Points, in no order, along strands that fork and pass close to each other.
(in the rows, 128 means zero)
Two points are linked if the straight distance between their rows is under 111. Some points are linked to none.
(1629): [145 126 102 114  80 112  99 155 131 126 138 112  74  94 171 104  89 134
 144 145  81 118 166 200  78 129 135  97 187  79 140 108 128 123]
(660): [136 137  95 126 133 132 135 152  96  98  92 118  72 103 142  68 110 145
 162 178 154 141 189 162 145 135 148  93 192  94 170 120 119 128]
(1343): [ 84 141 146 105 110 165 159 124 155 113 126 132 159 142 111 179 122 109
  95 111 138 128 102  78 146 112 182 188 139 140  85 114 145 132]
(123): [165  93 141 154 114  99 159  74  80 144 139 147 147 144 106 146 169  92
 117  79 142 139 128  45 104  89 155 141  72 176 110 160  83 105]
(586): [167 121 110 103  71  94 103 176 153 154 169 168 107 111 131 157 129 124
 146 122  72 116 138 163  83 124 111 128 144 110 114  98 127 124]
(1618): [147 128 146 137 128  81 145  75 162 154 135 122  85 131 179 105  59 145
 121  96  94 105 180  97  85  99  55  70  70 130 118 143 118 165]
(1674): [116 116 128 129 184 158 133 130 109  96 104 112 131 135 102  95 146 141
 136 159 205 144 134  96 219 135 156 110 135 143 183 138 122 122]
(654): [120 108 126  98 138 125  94 111 233 125 129  99  89 134 163 151  20 135
  98 138 119 103 154  94 145 120  72  87  86 144 136 135 151 117]
(180): [105 123 138  97 122 162 163 124 146  85 120 109  65 125 148 112  99 129
 135 150 150 119 174 114 170  98 192 126 185  95 160 116 141 151]
(937): [ 90 157 143 101 129 153 191 113 151 110 107 147  86 130 130 127  97 138
 110 136 166 126 181  49 181 100 166 144 136 114 119 108 131 158]
(1836): [122 107 142 140 210 149  73 126 101 102 125  96 153 148 137  95 163 149
 128 154 147 143  89 197 160 164 103  84 108 131 182 129 147 125]
(1043): [172  46 135 129 156  82  91  70 137 125 168 109 127 164 139 153 122 102
 132  90 127 125 137  78 117 103 114  87  58 198 161 170 102  92]
(1750): [126  93 162  92 122 149 101 146 140  96 180 131  90 136 165 157 157 132
 119 134 118 118 118 179 130  90 158 116 143  99 174  97 147 159]
(283): [171 114 101 112 110  87  83 160 167 149 162 144 116 124 139 140 110 137
 146 126  80 113 136 172  96 147  81  97 122 130 126 109 131 107]
(1802): [134 130  99 118 104 119  76 185 113 133 133 115 145 107 126 151 159 116
 149 144  84 134  93 209  82 166 131 144 183 111 115 107 138  80]
(1432): [151 168 141 156 110 116 123 155  76 165 134 178 122 102 142 112 172 156
 120 132  89 127 121 207  72 139  78 111 118  78 116 101 131 161]
(1873): [144  89 168 106  70 107 118  96 160 135 190 142 103 137 169 190 113  87
 119  85  87 108 137 103  65  60 115 147 103 134 128 152 131 165]
(1337): [151  83 121 142 129 122 132 116 110 113 153 127 130 131  98 128 174 107
 164 109 177 135 134  78 175 123 174 134 138 167 182 155  89 105]
(694): [180 102  83 119  64  87 110 151 151 162 158 152 132 118  98 132 114  86
 182 108  78 113 138 122 107 140 140 141 164 152 104 147 112  86]
(878): [180 110 124 133 116  65 133  99 149 162 149 149  85 122 158  98  74 137
 152 103  98 107 190  94 101 115  74  74  91 142 126 145 102 143]
(770): [113 139 124 147 153 157 175 101  91 109  84 112 157 136 102  89 137 127
 137 133 191 148 127  73 185 126 180 149 145 151 121 154 113 129]
(1740): [183 154  87 182 110  89 142 124  83 176 104 160 160 104  84  75 140 125
 183 116 112 136 141 135 101 173 106 137 136 136 116 156  97 109]
(1825): [151 146  95 161 106 131 152 107  89 149  97 118 194 131  98 105 136 106
 162 110 118 145  90 125 108 149 158 165 161 149  80 165 118 108]
(1728): [154  97 104 163 171 115 105  82 102 134 118  97 186 145 111 105 145 121
 161 109 142 141  94 126 143 163 129 115 115 178 152 178 108  92]
(1116): [ 94 187  90 150 106 137 170 100 148 139  50  78 145 120 128  84  37 136
 132 133 105 120 138 132  89 140 118 132 157 102  77 149 148 142]
(556): [114 178 116 118  62 106 161 167 159 166 116 164 128 112 123 160  85 152
 106 113  66 106 143 141  61 124 107 150 141  87  71  90 135 157]
(521): [154 113 126 150 144  77 128  64 139 159 113 107 142 152 134 131  81 121
 126  86 106 117 138  67  90 118  86  95  54 180  88 166 114 103]
(1685): [128 118  82 138 190 138  72 145 111  99  76  78 145 124 121  84 105 138
 144 185 149 152 118 193 156 189 106  92 157 142 168 141 145  75]
(1061): [155  96 125 147 116 104 158 101  97 134 145 147 134 129  94 134 171 101
 145  91 168 137 144  42 146 107 172 144 105 174 141 157  73 104]
(856): [ 87 124 156 122 212 163  81 188  98 103 128 130 144 136 102 111 193 146
  98 177 168 157  94 169 187 182  90 121  99 113 162 101 137 112]
(1332): [110 137 187 119 145 128 138 119 119 126 171 175 106 144 167 148 159 156
  79 110 136 125 131 121 128  83 102 107  72 105 133  97 134 210]
(1377): [156 152  77 170 151  99 132 143 104 148  89 144 163 119  78  81 144 144
 174 141 142 143 136 133 135 191  93 124 127 147 133 149 103  89]
(895): [106 131 113 134 182 150 127 180 107  92 101 133 112 117  81  87 168 146
 138 184 209 147 151 115 208 164 131 119 141 125 198 128 115 102]
(1213): [138 141  82 112 145 124 118 167 161 136  96 136 120 121  93 130  98 145
 135 162 159 133 151 100 190 159 114 112 136 141 125 122 129  83]
(1884): [111 138  96 113 115 161 154 138 117  89  80  91 113 119 121 102  90 118
 152 163 144 135 149 138 148 126 198 147 216 106 126 134 145 118]
(427): [127 105 167 128 165 123 149  89 105 119 144 142 123 151 135 143 163 134
 100 107 176 139 136  61 154  87 138 115  60 165 136 129 102 144]
(1843): [167 116  97 119  74  86 103 149 165 168 156 145 160 132 113 167 107 102
 149  96  62 111 103 133  75 137 110 144 138 149  79 133 133 100]
(1299): [152 167  93 126 141  91 127 178 141 154  96 160 109 107 105 104 109 174
 148 156 131 128 174 138 141 170  71  92 119 119 119 100 120 105]
(612): [151  73 167 139 149 117 125  88  89 121 175 143 130 149 135 153 199 113
 117  98 164 138 115  85 142  89 147 120  73 168 172 145  95 136]
(915): [138 152 102 135 145 121 138 152 104 124 101 144 100 112 122  75 138 157
 155 162 157 141 173 148 150 147 118 100 147 107 152 118 113 131]
(462): [127 147 169 149 120 126 134 126  95 147 159 176 161 139 141 154 193 138
  86 104 122 124  84 136 105 109 109 142  94 123  98 111 138 175]
(596): [162  87 173 138 112 121 141  80  80 134 178 155 104 134 151 148 184 104
 119  96 140 130 129  91 120  68 158 131  89 144 157 147  99 164]
(656): [ 99 150 107  93 117 142  99 188 158 130 118 129 151 125 109 177 121 137
 104 142 107 133 103 151 127 151 131 150 144 116  93  84 155 101]
(415): [101 142 131 129  84 102 126 111 199 163 129 113 144 138 136 175  62 127
 101  98  67  92 115 131  58 110  74 139  99 128  82 134 139 149]
(1264): [103 108 171 106 179 141 142 112 130 107 137 147 120 151 125 155 146 137
  81 125 197 144 145  36 198  91 145 127  58 163 135 112 114 139]
(1788): [183 138  96 174  84 110 145 102  69 176 118 143 172 108  94  94 147  97
 176 102 104 137 108 127  94 148 148 159 151 141  98 169 101 115]
(205): [132 157 147 136 171 117 124 150 115 140 130 166 113 127 135 100 155 177
 113 138 142 134 145 155 144 140  71  82  81 108 135  95 124 161]
(1437): [164 143 150 147  93 117 139 159  79 162 175 215 119 101 118 131 220 126
 127 132 117 128 120 160 105 128 105 156 114 107 133 108 108 150]
(588): [138 165  68 119 133 113 113 188 150 154  74 137 148 111  81 132  94 145
 141 162 128 137 138 125 149 183  96 127 144 136  86 110 138  64]
(1368): [123 147 103 132  94 139 116 158  71 112 102 106 111  91 152 100 125 122
 151 152 104 145 132 210  80 131 167 142 211  80 127 116 132 135]
(496): [116 118 145 130 129 169 129 130  93 108 136 114 192 145 114 143 190 106
 125 123 137 141  56 150 142 128 183 171 163 137 122 130 142 120]
(404): [183 121 118 160  79  91 148  96  82 185 138 159 151 115 104 125 146  94
 153  83 103 128 124  87  93 123 138 151 117 158  92 163  90 117]
(15): [ 99  87 176 116 105 170 138  76 160  91 153  62 131 149 150 165 117  83
 123  98 109 103  85 134 120  78 187 163 159 137 148 150 155 141]
(1476): [ 73 155 155  96 109 174 192 123 133  95 118 142  80 127 142 121 114 137
 106 137 150 125 172  97 154  94 194 152 171  79 136  93 142 182]
(364): [142  87 123  83 127 126 105 136 185  97 163 119  72 132 156 138  92 134
 136 149 133 113 161 129 163 111 141  92 143 127 170 117 137 122]
(253): [101 117 129 125 202 154  99 186 121 105 116 130 133 129  86 111 178 144
 120 181 192 152 118 130 212 178 107 118 110 131 186 120 128  92]
(1761): [ 99 112 160 111 173 143 108 209 121 106 184 176 131 137  95 151 234 133
 103 164 169 140 109 139 179 161 103 156  98 129 174  92 118 107]
(1014): [133 141 136 172 137 128 140 158  74 148 147 181 195 123  91 123 241 119
 120 129 141 141  72 152 122 170 106 182 119 139 118 136 113 104]
(703): [118  78 175  98 152 143 121 103 140 102 169 120 150 164 140 201 155 104
  97 100 151 133  95  72 152  81 155 150  82 178 133 132 128 126]
(700): [ 82 173 124 166 125 141 168  58 139 137  63  59 157 138 143  88  60 126
 121 111 116 115 111 125  90 123 114 129 126 115  89 165 147 161]
(1084): [ 70 149 169 110  78 130 172  85 177 129 134 143 117 140 134 194  92 102
  89  89 117 111 155  56  89  74 130 182 108 128 100 116 134 166]
(1829): [178  83 101 125 116  93  58 128 162 133 178 119 120 129 156 122 104 123
 154 128  75 109 119 195  95 151 100  83 132 136 154 133 132  93]
(1420): [140 136 128 135 102 152 135 128  74 119 124 121 100 105 158  86 144 126
 144 143 116 138 135 191 101 113 165 122 178  74 149 122 133 163]
(774): [ 94 134  93 106  76 149 121 152 158 113 107  79 138 120 122 157  84 108
 131 132  86 118 107 168  87 133 186 165 208 104  95 124 152 101]
(742): [131 159 128 162 125 128 101 140  71 144 116 129 147 113 149 106 156 148
 121 133  88 133  96 229  65 145  97 109 139  84 118 119 148 158]
(997): [163  99 157 161 129  91 121  38 114 154 152 107 114 142 180 121 107 119
 118  82  90 111 124 120  61  93  87  83  61 146 128 170 122 154]
(1669): [ 90 154  89  98  76 140 118 178 165 132 111 113 153 120 104 186  96 121
 113 129  84 119 104 150  92 145 160 174 181 110  73  99 153  97]
(206): [135 139 107 114 162 115 124 147 168 151 104 146 126 132 103 148  93 147
 117 139 162 136 147  61 191 146  94 110  83 164 107 122 125 100]
(608): [140  73 179  93 100 149 112 129 136 102 206 149  96 140 164 185 176 107
 121 114 116 117 110 149 128  67 168 144 137 117 174 110 138 173]
(1576): [118 188  96 143 125 128 144 153 121 153  73 132 178 122 101 116 106 154
 122 133 114 135 111 138 110 162 109 140 135 121  57 115 143 121]
(684): [104 135 140 141 180 156 169  79 108 107  79  95 132 145 122  92 107 135
 121 135 197 140 144  52 197 116 161 116 110 153 128 155 120 135]
(746): [121 132 113 115 118 149 132 165 119 116 129 133 179 131  88 152 179 108
 138 136 139 145  85 134 152 150 168 179 169 139 106 114 129  90]
(126): [135 142  95 135  79 117 107 140 131 141 116  98 116 103 156 105  80 136
 134 132  66 113 131 206  52 137 122 110 176  84 112 124 136 129]
(1165): [118 183  99 151 138 116 113 185  67 134  77 134 142  96 121  93 145 149
 143 162 109 153 127 206  81 177 100 136 165  98 101 103 129 114]
(841): [143 154  88 149 110 116  90 170  77 141  99 119 147  95 127 109 141 124
 159 149  85 144 108 223  64 174 117 142 185 104 110 119 133  96]
(25): [126 169  97 151 162 119 126 179  81 128  80 147 122 104 106  74 151 158
 152 175 145 152 154 175 127 179  90 117 144 105 137 113 115 111]
(883): [142 148 126 119 147  97 151 131 149 151 117 161 115 130 120 131 102 159
 123 121 148 128 168  66 154 125  90 104  75 151 104 115 109 135]
(1801): [123 133 102 126 148 146 144 114 136 129  87 100 175 139  95 135 110 114
 130 126 160 140 103  70 177 147 155 148 134 172  92 154 128  90]
(447): [139 130  76 130 157 122  82 145 124 107  86  83 113 111 147  79  73 147
 145 177 132 136 149 193 129 171 112  76 167 121 148 132 143  92]
(1648): [140  87 148 123 144 117  99  80 168 120 164  91 124 154 169 150  99 121
 122 106 110 110 107 125 112 108 112  98  90 159 139 151 138 134]
(688): [ 80 132 174 119 188 172  95 173  78  86 133 121 149 144 113 114 195 144
  92 166 163 154  86 175 174 151 131 136 131  93 151  89 147 139]
(182): [ 76 156 122 118 100 181 170 108 140 103  83  85 163 136 106 140  95 100
 123 123 129 125 102 111 130 125 200 189 188 119  88 139 155 126]
(919): [123 107 123  83 130 144 125 157 150  87 133 122  65 120 141 127 115 139
 140 166 156 121 173 133 180 112 173 107 178 104 175 102 132 122]
(1573): [162 112 123 178 161 101 123  74  80 154 125 128 164 139 120 103 162 127
 150  97 140 139 112 113 126 143 117 108  88 164 146 169  96 117]
(120): [162 108 136 138 137  79 129  99 122 157 143 150 149 151 122 162 133 125
 119  86 122 129 129  69 103 109  98 117  55 183  98 142 103 109]
(128): [164  91 156 154 112 103 139  35 114 145 155 105  85 126 187  92  96 100
 138  88  98 111 154 108  80  85 115  90  91 131 147 173 111 160]
(244): [ 95 139 155 132 169 152 170  59 138 108  87  79 101 141 157  98  78 132
 116 128 171 124 153  63 169 100 137 105 101 131 134 149 137 155]
(131): [139 105  91 157 213 129  77 122 115 107  96  92 158 132 107  77 131 144
 152 166 161 145 114 172 177 197  89  84 120 156 200 161 129  82]
(1673): [129 125 153 150 135  89 135  45 153 148 123  90 119 145 169 122  68 124
 110  87 100 108 142  92  69  96  63  86  52 150 106 158 124 142]
(589): [ 86 123 161 114 153 163 172  64 156  96  92  81  95 142 136 133  78 104
 112 127 180 121 156  31 190  90 169 139 123 146 134 145 139 127]
(276): [126 114 135 149  98 111 132  48 171 132 131  64 115 132 169 102  57  90
 143  97  93  96 133 116  79 103 116 111 124 135 121 171 131 133]
(1612): [123 127 145 105  70 117 141 120 166 141 169 158 101 128 154 171 109 121
 115 100  83 110 140 122  80  82 122 149 127 104 116 119 135 174]
(157): [125 145 126 139 134 126 152  99 130 141 107 119 168 143 116 139 117 124
 121 104 136 132 105  73 132 127 138 145 104 162  75 143 122 116]
(423): [128 167 113 135  58 110 139 151 122 169 120 139 120  98 142 128 100 145
 116 116  55 110 130 187  41 123 115 127 158  69  87 114 133 160]
(1794): [111 141  98 157 177 123 129 216 120 126 129 165 148 112  59 114 199 147
 140 165 166 143 128 119 159 213  84 153 104 144 169 139 104  64]
(355): [153 115 127 143 109 128  78 127 104 138 157 117 131 120 167 123 152 128
 128 126  79 120  85 232  68 132 116 103 143  96 149 127 148 142]
(691): [101 165 123 119 152 144 133 137 145 129  96 120 127 130 133 114  93 163
 106 140 135 132 132 129 144 135 112 107 114 106 105 108 149 149]
(621): [105 123 111 112 140 175 139 112 147  83  80  61 118 132 131 105  65 116
 135 159 152 125 134 126 170 125 183 131 191 124 140 147 164 113]
(977): [ 97 174 117 162 148 145 153  81 125 144  63  77 191 142 125 104  81 136
 114 112 124 129  84 117 106 140 118 136 113 137  66 161 148 142]
(860): [133 124 162 130 164 115 132 136 113 127 166 182 104 136 132 124 188 156
 117 128 173 134 148 105 167 111 102 106  72 135 163 103 101 165]
(1574): [117 154 118 121 182 122  74 189 132 133 105 129 122 115 128 121 129 169
 112 165 123 140 128 194 133 182  59  85 103 108 128  89 146 106]
(1112): [156 111 165 155 110 139 160  59  63 139 153 131 114 122 151 111 167 106
 132 100 134 131 120 111 119  83 171 133 118 128 144 161 106 172]
(1857): [129 149 119 131  91 137 156 114 114 128 116 114  82 105 172  77  92 139
 139 133  96 124 164 171  87 105 139 105 164  67 137 125 133 173]
(791): [145 147 136 138 114  98 156 118 118 162 133 166 164 137 115 156 142 130
 112  95 125 128 119  74 106 116 117 152  90 161  67 122 110 128]
(314): [110 107 117  88 148 167 110 139 197 114 108 103 126 138 118 175  73 114
 107 143 150 128 112  78 203 133 147 136 131 152 125 130 158  90]
(1021): [146 160 122 171 178 109 117 120  96 157 106 140 171 133 120  91 149 162
 135 126 120 137 107 171 112 172  63  95  85 133 112 133 127 134]
(897): [ 91 163 155 128 144 164 144 146  84 107 114 146 141 133 123 102 167 149
  97 144 153 145 114 147 146 124 152 145 143  86 114  95 139 168]
(1565): [100 154 117 126 125 170 176 115 110 105  81 111 161 134 105 110 118 120
 131 136 160 142 118  94 164 128 197 173 175 129  93 138 138 132]
(1356): [132 175 109 129 174 105 102 201 147 161  81 153 125 104 105 120 102 182
 113 164 123 136 151 162 142 189  34  85  87 117 103  81 141 100]
(207): [ 75 145 193 106 137 145 156 113 144 116 157 170 102 146 159 164 126 154
  59 109 142 120 148  88 130  76 118 134  75 104 123  92 138 214]
(1714): [135 110 112 109  71  95  96 133 208 151 161 118 142 139 136 181  65 107
 124 100  56  93 113 140  61 115  94 139 121 141  89 141 142 120]
(390): [140 134  84 143 155 101 121 203 142 131 127 166 120 107  64 118 167 147
 161 159 163 133 158 108 163 194  87 129 119 143 176 132 103  64]
(679): [153 117 107 107 108 112 108 158 136 119 141 135  67 104 152 101 118 144
 156 154 112 125 176 175 120 130 126  89 166  94 162 104 119 117]
(1154): [113 111 112  87  98 164 140 151 148  85 118  97 106 124 114 148 108 101
 149 145 137 124 139 128 161 121 216 160 219 119 134 122 144  96]
(1555): [ 95 134 108 121  81 153 127 140 121 104 104  71 115 108 150 124  89 117
 131 140  92 124 125 192  78 121 188 149 217  83 120 126 148 131]
(1870): [ 69 148 148 116  92 117 137  85 218 150 116 101 120 138 146 167  47 128
  86 110  91  95 147 114  83  99  68 134  93 118 112 125 135 166]
(1379): [127  74 173 120  99 139 114  69 160 108 182  84 119 147 171 172 117  84
 122  91  96 101  94 134  92  73 150 142 127 141 151 157 146 149]
(1197): [110 127 128 130 194 138  59 163 109 113 117 100 143 130 140 109 151 154
 117 163 127 147  97 220 129 175  84  88 119 113 157 109 154 112]
(1222): [106  98 122  65  96 159 124 149 193  82 144 100  79 127 130 174  80 104
 132 147 124 106 151 121 159 109 195 148 198 118 145 111 157 101]
(30): [134 161  90 151  90 144 166 115  91 131  79 112 160 118 113  88 109 109
 159 128 114 142 115 143  98 137 172 162 187 115  82 149 133 130]
(1570): [ 94 100 173 100 153 182 127 134 120  87 152 113 152 152 121 156 171 117
 104 130 162 137  82 118 188 104 190 160 147 137 146 109 147 137]
(1880): [133  86 120  93 155 128  78 120 218 128 140 101 116 142 143 178  51 121
 107 130 133 120 124  84 166 126  92 103  79 172 131 140 150  96]
(405): [ 80 136 191 103 106 137 172  86 153 112 151 158  93 145 164 177 115 123
  76  95 136 117 166  57 108  56 125 154  85 120 125 110 129 195]
(1187): [127 143 106 145 133 134 132 164  98 138 125 145 214 130  78 134 206 110
 137 134 140 152  68 138 136 179 125 184 144 155 103 132 117  74]
(1373): [ 92 140 170 134 130 146 137 103 128 130 143 126 153 152 150 160 147 135
  78 102 117 115  83 130 108  96 128 136  94 118 106 124 145 184]
(141): [ 88 151 157 122  99 141 176  95 150 128 126 139 141 141 126 172 116 110
  95  95 130 121 126  56 114  93 156 184 116 139  76 122 129 148]
(1231): [145 171 102 131  97 111 158 148 120 151  99 148 111 107 127  93 102 152
 148 133 103 126 163 141 100 135 121 121 157  93  95 111 124 142]
(1607): [146 141 125 188 187 110 120 105  72 150 116 146 178 135 108  84 187 149
 144 120 146 145 107 152 130 176  81 112  81 151 150 157 106 123]
(342): [100 115 143  97 136 155 143 103 177 106 121 104 110 143 128 166  87 109
 116 126 150 120 134  60 175 107 161 144 124 154 124 134 144 122]
(925): [ 65 160 168 125 163 170 123 181  62  86 117 144 149 131 107 101 194 146
  82 168 171 160 104 164 159 145 146 165 155  77 120  74 144 151]
(1137): [ 98 184 119 152 148 136 134 126 132 156  73 107 189 136 115 116  86 163
  90 118 112 129  91 144 106 152  90 119  93 119  62 126 153 149]
(568): [101 141 143  93 136 148 127 176 148 118 149 171 141 135 107 167 162 136
  93 139 152 139 117 104 172 130 139 161 116 128 109  80 139 133]
(1606): [148 166 105 157  97 136 160 136  65 143 101 154 148 105 112  85 159 123
 153 135 123 149 123 156 103 138 152 157 170 100 104 128 117 140]
(1002): [115  97 111  95 147 174 112 129 180  94 102  69 124 135 120 146  69 108
 126 154 153 122 114 107 197 133 173 129 173 146 143 145 164  80]
(46): [109 105 157 107 135 173 133 153  97  83 144 122 125 134 120 131 188 120
 133 147 161 139 111 150 175 110 200 154 178 111 170 103 135 131]
(536): [166  98 156 146  97  99 147  60  93 155 148 140 121 139 140 145 137  88
 122  77 105 121 135  69  76  75 134 128  73 153 107 167 104 134]
(84): [108 174  97 105 129 132 115 210 144 142  90 153 147 110  90 152 124 149
 109 159 129 141 130 132 144 170 112 149 138 118  78  73 144  89]
(962): [140 115 147 144 134 117 130 157 105 136 180 190 139 125 104 145 230 123
 130 125 159 137 115 118 146 132 117 159  99 143 159 117  95 123]
(1032): [ 94 129 137 126  88 144 145  80 174 123 125  74 147 143 129 161  88  84
 126  98  96 105  97 111  94 105 158 171 151 134  96 153 145 131]
(187): [149 166  85 120 103  94 138 187 124 148  96 160  91  95 111  99 108 157
 160 157 119 132 188 144 118 156 105 113 170  99 110  97 111 107]
(1642): [131 105 112 140 168 142 123  98 112 121 104  84 191 148 101 125 140 113
 147 120 160 147  84 103 172 152 154 133 132 182 134 168 120  86]
(110): [119 136  93 146 193 130 102 195 135 142 106 141 169 121  63 122 168 141
 129 165 168 151 107 118 187 213  68 132  92 162 155 139 120  52]
(1532): [ 80 123 153 109 125 131 114  80 228 126 122  81 102 138 162 160  33 126
  84 122 114 102 141 108 118 100  76 110  79 129 137 131 148 150]
(1441): [166  70 152 120  87  93 119  77 137 139 176 132 107 141 150 165 115  73
 135  82  96 116 146  77  79  72 129 131  90 164 122 168 113 128]
(1167): [160 131  95 142 165  78  89 185 145 153 136 162 107 109 102 111 143 163
 160 158 116 122 164 173 127 198  41  88  95 132 167 116 110  80]
(139): [153 134 105 122  90 114 106 165 127 145 144 145 139 119 120 150 151 121
 144 126  85 124 107 173  90 142 127 141 158 112 105 109 135 110]
(1694): [116  77 182 112 138 166 143  93 113  93 165 109 144 155 133 175 173  98
 115 100 153 128  87  89 165  79 198 161 132 164 145 137 127 131]
(645): [171  80 148 132 110 120 126  70 119 129 174 115  81 126 177 103 119 108
 153 106 114 115 146 136 117  90 146  96 124 124 174 157 114 158]
(805): [110 133 119 112  90 157 161 119 145 117 122 112 178 139  99 171 127  90
 133 103 122 128  85  93 133 124 198 198 173 146  74 140 137 106]
(923): [117 115 155 103 187 134 115 126 152 121 137 142 104 144 138 147 124 155
  96 136 176 137 145  76 197 112 105  92  59 152 147 112 127 147]
(1193): [155 135 113 139  91 112 176 106 112 147 120 146 118 120 112 104 120 109
 163 105 133 130 159  71 130 113 164 145 145 139 101 151  94 131]
(98): [103 140 101 102 165 141  71 212 128 116 103 115 136 109 109 148 145 139
 123 180 134 147 113 177 153 185 103 131 149 123 129  93 144  64]
(876): [124 103 149 113 112 142  81 141 129 113 171 108 102 126 180 142 142 136
 107 133  88 112 103 222  86 106 137 100 148  84 165 103 151 162]
(1655): [114 101 156 124 101 174 139 100 115 104 148  92 161 144 136 158 154  93
 128 102 116 121  66 145 122  97 202 174 174 131 128 146 150 140]
(18): [111 121 162 131 137 137 127  84 147 124 146 100 117 146 173 132 111 137
 107 108 113 111 108 142 107  96 120 107 101 115 136 137 144 177]
(505): [127 139  80 139 142 125 103 147  77  94  79  89 101  98 153  63  95 139
 160 183 134 152 160 206 114 157 136 100 201 104 158 124 131 117]
(885): [161  94 107  97  91 111 109 148 160 119 167 134  83 118 139 128 114 115
 163 136 109 117 159 146 130 119 150 109 167 119 152 121 121 113]
(223): [159  78 127 140 132 125 125 121 110 107 160 127  92 120 116  98 171 119
 175 129 174 130 153 119 175 123 168 112 150 138 225 150  96 125]
(637): [154 131  74 175 148  93 125 161 116 138 123 155 133 105  65  88 163 138
 186 136 152 133 155 112 144 195  96 126 127 146 188 164  91  75]
(1315): [120 173  94 129 101 126 172 122 145 136  78 115 114 116 129  91  60 140
 144 133 110 119 162 116 110 132 132 124 164  99  87 132 138 137]
(1010): [143 136 121 140  78 115 151  90 147 149 132 110  86 108 175  76  66 128
 141 113  72 102 165 157  69 110 106  95 144  82 124 145 128 169]
(1118): [138 157 104 127 135  96 120 140 189 159 102 118 110 114 148 108  28 180
 111 133  88 103 160 146 103 152  45  62  92 113 100 112 140 135]
(1059): [119 101 124  72  81 130 137 125 210  97 153 122  75 132 134 166  62  92
 141 128 118 102 175  80 146  98 161 146 170 133 132 130 141 115]
(1413): [129 127 184 132 163 128 115 134  99 125 179 178 110 140 153 129 201 156
 100 130 145 133 121 154 142 105  95 101  77 107 159  94 125 191]
(104): [121 112 147 129 189 143 119 112 125 116 126 114 127 150 130 115 145 148
 121 137 179 142 125 104 193 128 131  98  89 150 156 130 125 141]
(497): [146  72 169  97  83 132 114 110 150 116 203 143 109 142 159 196 145  89
 128  95 106 113 114 118 103  67 160 160 128 137 145 138 132 156]
(820): [143 142 151 163 122 135 144 135  64 145 152 182 153 117 112 108 227 123
 124 126 150 140 101 146 128 134 134 160 123 120 133 125 109 144]
(1242): [129 178 108 143 116 127 148 163 100 144 103 160 173 118  96 115 161 140
 129 136 127 142 108 145 115 154 126 161 149 117  75 103 129 117]
(350): [126 116 159 126 137 134 146 149 108 111 170 180 111 128 117 130 215 133
 123 133 184 138 139 100 176 106 152 146 114 130 172 104  99 152]
(324): [174 120 142 156  79 127 155  73  66 164 152 147 134 112 128 121 160  90
 142  94 110 125 111 110  98 101 164 152 128 134 112 166 108 151]
(136): [111 136 146 122 141 160 152 146  90  95 123 143 109 126 126  98 172 142
 130 152 169 142 142 139 168 114 176 134 159  94 158 102 125 158]
(1038): [148  74 123 100 136 107  71 113 197 123 172 101 138 154 149 177  88 112
 128 112 105 115 105 117 125 126 103 107  92 178 131 147 143  98]
(1676): [136  95 123 151 214 142  83 103 108  96 113  85 133 144 140  68 129 155
 146 160 166 140 125 177 179 162 108  65 115 140 210 148 137 123]
(639): [108 160 125 105  86 122 147 150 168 142 135 160 127 129 128 170 103 141
 103 111  93 115 133 115  93 111 124 154 128 108  86  98 140 155]
(1133): [169  89 138 135 125 122 117 107 106 132 171 142  89 122 149 105 163 124
 158 123 136 127 144 144 141 110 144 102 126 123 190 141 104 150]
(1054): [143 102 121  83  97 106 147 123 188 114 155 145  61 132 140 141  75 107
 152 128 131 110 199  59 153  90 142 123 145 138 137 136 114 130]
(1682): [144 137 142 145 121 125 111 181  84 149 166 187 129 112 119 138 229 128
 131 148 108 132 105 199  98 158  96 152 123 103 142 107 121 116]
(633): [148 153 158 166 133 110 120 139  85 164 154 184 151 126 137 133 196 153
 104 115 107 125  97 176  93 137  66 116  82 112 106 110 135 168]
(147): [166 139 129 120 115  74 157 133 148 163 137 180  96 123 133 127  95 153
 140 109 118 118 190  72 119 112  79 101  88 139 106 116  99 150]

Follow the links from the first point to the second, and from the first to the third. Name the last point that the two ways share.
(1476), (496), (1750) | (497)
(423), (645), (805) | (1873)
(925), (977), (390) | (1788)
(1750), (878), (126) | (1873)
(1607), (556), (206) | (1673)

A fork is a point with three links. Follow the links from the first point to the second and name the forks in between, in order.
(1870), (1133) | (497), (1873)
(1213), (556) | (1673), (1873)
(1857), (1133) | (1673)
(1116), (427) | (1788)

A fork is a point with three links, a tip a point with one. Leave the first point through the second and follow the links. Name the first fork or tip that comes.
(187), (1231) | (1788)
(314), (342) | (820)
(1648), (18) | (497)
(1368), (1555) | (1673)
(639), (556) | (937)
(923), (104) | (703)
(1332), (207) | (1054)
(878), (147) | (1010)
